Points, in no order, along strands that fork and pass close to each other.
Two points are linked if the straight distance between their rows is under 84.1. Some points are linked to none.
bimab: [-38  33  34 -28  29  12  18 -40   1  27  -6 -18  18 -18  15 -30  17 -15
 -26 -40]
Vin: [-17 -30   7 -47   6 -11 -29  -7 -13  37   4  23  -6  13  -1  42   8  -6
   9   4]
guzed: [-39 -60 -29 -20 -60 -17  27  16 -22 -34  25 -12 -16 -32   8  32  32  12
 -14 -22]
reli: [-20  -8 -46 -22 -32 -16 -12   7   1  24  22  36   0  12  11  10 -12  16
   0  22]
Sereg: [-58 -24   9  -3 -24  33  11  -1  51 -22  17 -22 -12  -7  30  24  72 -33
 -15 -25]
rore: [ -8  26  32 -17  34  -2   9 -26 -12  26  -9 -11  21 -24  31 -54 -17   2
   0 -40]
gufoz: [ -4 -23  31  -7 -29 -29  -5  20  32 -18  21 -30   3   9  28  10  -2  16
 -13 -11]
muz: [-16 -27 -32   5 -51 -35  38  12  -8 -16  15   5 -14 -15   3  44  15  20
  -5  -7]
kod: [-16  16  40  -1   2  29  16   3  24  18   9 -36   3  -5  26  23  42 -22
 -21 -19]
Tufum: [-19  -5 -15  16 -59  37  30   2 -23  -5  19 -24 -21   0  -7  13   0  19
 -49  12]
Vem: [  9 -15  20 -16  30 -29  11 -15  -6  13  -3 -23 -16 -10 -35  -8   7 -24
  33 -10]
vut: [  9 -38 -13 -23 -12   4 -37  23  15 -23   0   4  17  -1 -14  30  -9  33
  -6  20]
Sato: [ 23  -1   8 -33  50 -15  -3 -45 -10  11 -33  42  15 -27   8 -27 -17  20
   1 -36]
Vil: [ -8  19 -17  15 -67  17  26  32 -23 -23  38 -10   4 -12   0 -29 -42  38
  31  23]
defir: [-18 -11  21   3 -58  -6   5  21  24 -33  37 -43   9  -8   7  -1  19   9
 -31 -10]
ves: [ 26 -12 -29   8  23  37 -39   5   0 -22 -30 -22  14  -2 -39  -2 -25  16
   6  10]
Dag: [-27 -13 -12  -3 -30 -20  26  26  49 -27   7   0 -14 -13  42  -9  51 -21
  -9  -4]
Sut: [ 19 -18  -8 -39  37 -10 -24 -39  -4  -2 -49  38   7 -10   4  17  -7   8
   5 -12]
sobad: [-28  42  10  50 -17  14   2  17 -30   4 -18 -16   4  15   5 -45 -21  -7
  -3  29]
podod: [ 27  23 -20  30  69  29 -20   4 -10 -12   1  38  19  11 -19 -27 -31  -5
  40  -3]
Komef: [-31  -3   0  11 -44   2  42 -17  25   5   7 -23 -12  -5  39  23  -4 -13
 -11 -16]
desuf: [-13  18  16  17   9 -23  17  10  -7  35  33  -6  -6  17   1   2  13 -25
  12  -3]
Nul: [ -6  20   1  -2 -60   5  33 -27  15 -19   6 -14 -13  12   3 -12 -35  23
  -4  21]
lir: [-30  30  14  48   0  26  14   3  12  17  -3  -5   5  -2  46 -23  19 -43
 -35   1]
geni: [-13  21  -3  10  29 -25  13 -20  -9  18 -19  20 -12 -10   4 -44  27 -39
 -29  -5]
Fili: [  7  -2  28 -19  59   4 -38  -1 -11  26   5  17  37  -4  -9  -1 -11  14
  -2 -18]
dis: [  3  -5  24   1  55  -6  16  -8 -27  22 -42  -7  13 -31  10   7  15   6
 -28 -32]
lod: [ -3  -7 -48   7  -5 -15   8 -15  -5   9   4  25 -10  23 -12  17 -17  22
   8  15]
mobo: [ -2 -15  -1 -20  30   0 -33   0  -8  31   5   7  26  12 -17  45 -13   8
  13  -1]
seraf: [ 15  -3  -8  18 -31  -3 -15   1   4 -19 -29 -25   5  -9 -35   3   6   7
 -28  27]
givit: [ 13  36  -4  36  52  13 -12   2 -29  -9  -6   5  14  14 -44 -37  -6   4
  50   0]
moba: [ 36  18 -26  39  -5   1 -29  19  -9  -2   5   0  19  16   5  -3 -29  16
  20   2]
zukeb: [  9  37  -7  14  27  11   6   9 -26  27  -8  -5   6  -8 -28 -36   2  -8
  29  14]
Rusop: [ 15 -32 -26 -20  40  24 -42 -11   0  -3 -28  31  13  -1 -19  36 -18 -14
  15  -7]
Mog: [-11 -12  20  21  26   2  15  30   2   5  -3 -12  15   3 -15  -4 -20  15
   8  32]
davuk: [-34  10  -3  17   1  -5   4  19  13  15 -12   6  -3 -17  21 -28  30 -51
 -34  16]
Mef: [  5  14   6 -21 -32  18   7 -14   5   7  18  -9 -31  18  -5 -17 -35   6
  16  25]
Duf: [-21  42   1  23 -32  48  31  30  -9   3  19 -39 -17   7   1 -20  25  -2
  -6  12]
Mibi: [-18 -11  40 -26  53 -12   8 -25 -36  24 -17  29   9 -18  -6   6  32   3
 -32 -29]
Vopet: [ 33  16  -3  23   3  20 -26 -13  -7 -22 -44 -27   9   4 -18 -22 -23  21
 -15  17]
suz: [ 33  12   3  21  43  -8   1  12 -20  25 -22  -8  16 -22   0  18  12   2
  -5 -18]
Nimel: [ 22  39 -14  34  -3 -15  -7   1  -3   3 -11   1   8  16  34 -26 -26  13
  -4  -4]
puzog: [ -1  -2 -10  10 -45  -1  31  37  27  -9  38   9 -30  -7  31 -10  36 -25
 -13   9]
Zof: [ 25 -11 -12  42 -18 -14  -8  36 -12   8  33  -7   8   5   0  23 -16   4
  14   6]
Sugo: [ -9  12 -16  10 -23  11  17 -18  -7   4 -14  -9 -22  16   3  25  21   6
 -58   7]
togik: [ 27  40  44   4  14  30  20   7  -7  22   2 -30 -14  -7   4  10  32 -18
 -11 -14]
met: [ 49 -16  -8  18  14  15 -47  -4  18 -28  16  19   2  29 -26  28 -23 -24
  28  -7]
lotum: [-10 -20  49 -44  17 -20  12 -19   4   9 -10 -13 -23 -17  -9  -2  25 -35
  11 -14]
Sok: [ 17 -12 -33 -15 -13  43 -25 -17  17 -30  23  17   0  39 -30  14 -46  25
  24  13]
Dibud: [ 17 -32   0  36  -7 -21 -26 -11  -6 -13 -29   4   8   2 -15  30 -26   2
 -19  15]
nebo: [-46  -2  24 -30  26  -3  29 -38  13   6 -27   0  -2 -23  36   0  42 -16
 -24 -40]
vogi: [ -2  26 -26  12 -73  17  45  30   0 -20  26 -13   1 -31  19 -19 -13  20
  -4   7]
Ledi: [-11  13 -23   9 -34  35 -10  27 -19 -20  48  11   9  20 -35 -14 -36  40
  28  32]
buvas: [ 36 -18  -5   2  31   8  -4  11  -5  -6 -25  30 -31   1  -6   0 -11 -12
 -11  32]
fim: [  2   4  22 -10 -14 -34 -25  11  27  -6  11 -18   3   9  13 -10  38 -17
 -15  -7]
siso: [-22  36  31  40  16  20  16  10  -2   3 -13 -21  12   4  49 -49 -10 -12
 -17   3]
mos: [ 19   0  -9  14   5 -24  22 -16  19 -14   4  25  -7  24  -7  12 -34  23
  27  20]
paz: [ -4  24  -6  12 -32  33  19  25 -21   0  36 -27 -12  25 -20   8  10  38
 -14  16]
Fos: [-52 -39 -16 -27 -23 -13   6  -1 -11  29  -3  -6 -32   4  17  17  24 -33
 -10   0]
fakib: [  8 -11   2 -18  51 -18  -3 -33 -11   5 -23 -14   9 -18 -51   4  15   9
  14 -18]
Num: [ 14  18   8  -8  45  -3  10 -23 -31  22   0  21 -20 -18 -11 -65  14 -26
 -11 -31]
nuka: [ 20 -14 -41  10   7  14  -8 -25  27 -33 -17  31  13  18 -10  25 -60  14
  34   8]
sobol: [ -1 -12   2  -5  14 -43 -35  21  19 -10  18   8  10  14 -17  -4  21  -5
   9  13]
bupur: [-40  -5  20 -24   9 -24  25 -28   7   1 -48  -9  12  -8  26  38  51   2
 -17 -27]
soz: [  4   3 -25   6 -40  -6  35  43  19 -11  24   6  -5 -16  21 -13   3  13
   5  22]
Ladid: [-21  41  15  39 -42  25 -16  32 -37   4   8 -29   9  21 -14 -26 -20  16
  16  22]
vuv: [ 45  36  18  10   8  30  -4  -4 -24  28 -17 -20  -8   2  -1  18 -10   3
  -8  -4]
Ker: [ -1 -32  56 -41  31 -32 -11 -10 -10  21   1  32  -2  -3   6  23  12 -24
  23 -13]
Gukeb: [ 15  -9  -8   0 -16   8   2  16   8  -5 -16  37 -21   2   1   9   2   0
 -33  53]
Kuro: [  2 -24 -24  15 -30 -39  23  16  -6   7   8 -11 -25   3  23  37  31 -11
  -3 -21]
semos: [-24 -41  -2 -27 -37  -6   7  -8 -12  25   4   3 -24   7  -3  49  -7  -9
  -1  12]
Lofi: [-15  13   6  -7  -6 -15  16 -21   8   2 -38   1   1   0   6  38  29   5
 -35   4]
suta: [ 15  -5   7  16  -7 -26   9  19  -2  31  22   3  -1   4  -4  33 -12 -17
  35  10]
mav: [ 18 -27 -19  -4  -8  23 -52  12   5 -16  -5 -37  33  -2 -20  12 -25  29
   5  -3]
bukin: [ 40  14  13 -24  14  11 -40 -16   6  -1   8   2 -10  16 -21 -37 -23 -14
  36   4]
bor: [ -2  -9 -15  -9  21 -32 -23  11  19   0  -7  40  21  -4 -12 -17 -10  -8
  21  28]
Kanur: [  5  28   5 -20  -5  -6  18  -7   5  34 -19  -8   6 -37  17  -4   2 -25
   9  -4]
nif: [-27   7  13  18 -34  27  10  17  17  -8  29 -55  -4   7   5   1  40  -6
 -31 -10]
toriz: [-50 -56  -4 -17 -61  -9  31  19  10 -54  15   5  -6 -21  37  27  44   7
 -27 -13]
Lidop: [  5 -39 -24 -29 -45  -5 -20  17   3 -44  38  -5   8  -8 -14   4 -13  38
 -11   4]
lin: [  0 -14 -10  -7 -54 -20   0 -20  13 -39  18   6  -3  14  -8   0 -22  32
 -23  20]
Mita: [ 17  29   3  -1  33 -17  -3 -30  -2   8 -30  11  17  -9  24 -46 -24   7
  -3 -14]
keli: [  3   7   6 -13  28 -32   3   9  18   9 -21  62  24  -9   7  20   3   8
   7  24]
Mov: [-53 -23   1  -5  -4 -16   9   2  10  11 -17   6 -15 -10  11   2  48 -61
 -17   5]
mak: [ -5  -1   7   1  13 -41  30   0   7  15  14  -5 -29   9  17  19  43 -20
  11 -25]
Givu: [ 30   6 -19   2  67  14 -23 -14   7 -17  -8   5  28  -1  -8 -28 -37  13
  49 -32]
rovob: [ 23 -17   3  -9  69   2   9 -11 -25  10 -17  29 -29 -15 -18 -31  -1 -14
  -4  -1]
neraf: [ 46   9   8 -11  -9  23 -13   1   3 -18  20 -15 -33  31 -16 -20 -26  10
  36  15]
kupi: [ -8 -28  -9 -11  27 -27  -9  -9   4   6 -17 -16   1   5  28   7 -14  22
 -10 -17]
Zer: [ 23  20 -11   4  -6  51 -27  13  -1 -27  20   4  -2  36 -33 -10 -33  26
  52  25]
Vuki: [ 45  23  -4  -5  12  19 -40 -31  16 -14   7  36   6  18 -32   0 -29 -21
  42   4]
Sunez: [ 29  10  16  -7  55   5 -46 -29 -11   0   7  22  44 -12 -18 -31 -27  -2
  25 -45]

A fork is a point with three links. Follow the links from the first point to the second and name the forks in between, in order.
geni; bupur | davuk Vin mobo Mita
paz; Mibi | nif
dis; suta | nif Mita
rore; muz | Mita
muz; givit | Mita mobo
nuka; Vopet | Zer neraf
Fos; Sugo | Vin mobo Mita
Lidop; mos | neraf Zer
Vuki; seraf | neraf

Follow the links from the first point to the second, and from the first to the third. Name the last point that the two ways share.
nif; guzed; lir | Mita
desuf; Lofi; lotum | Mita
Num; rore; podod | mobo
Vopet; Dag; nuka | Zer
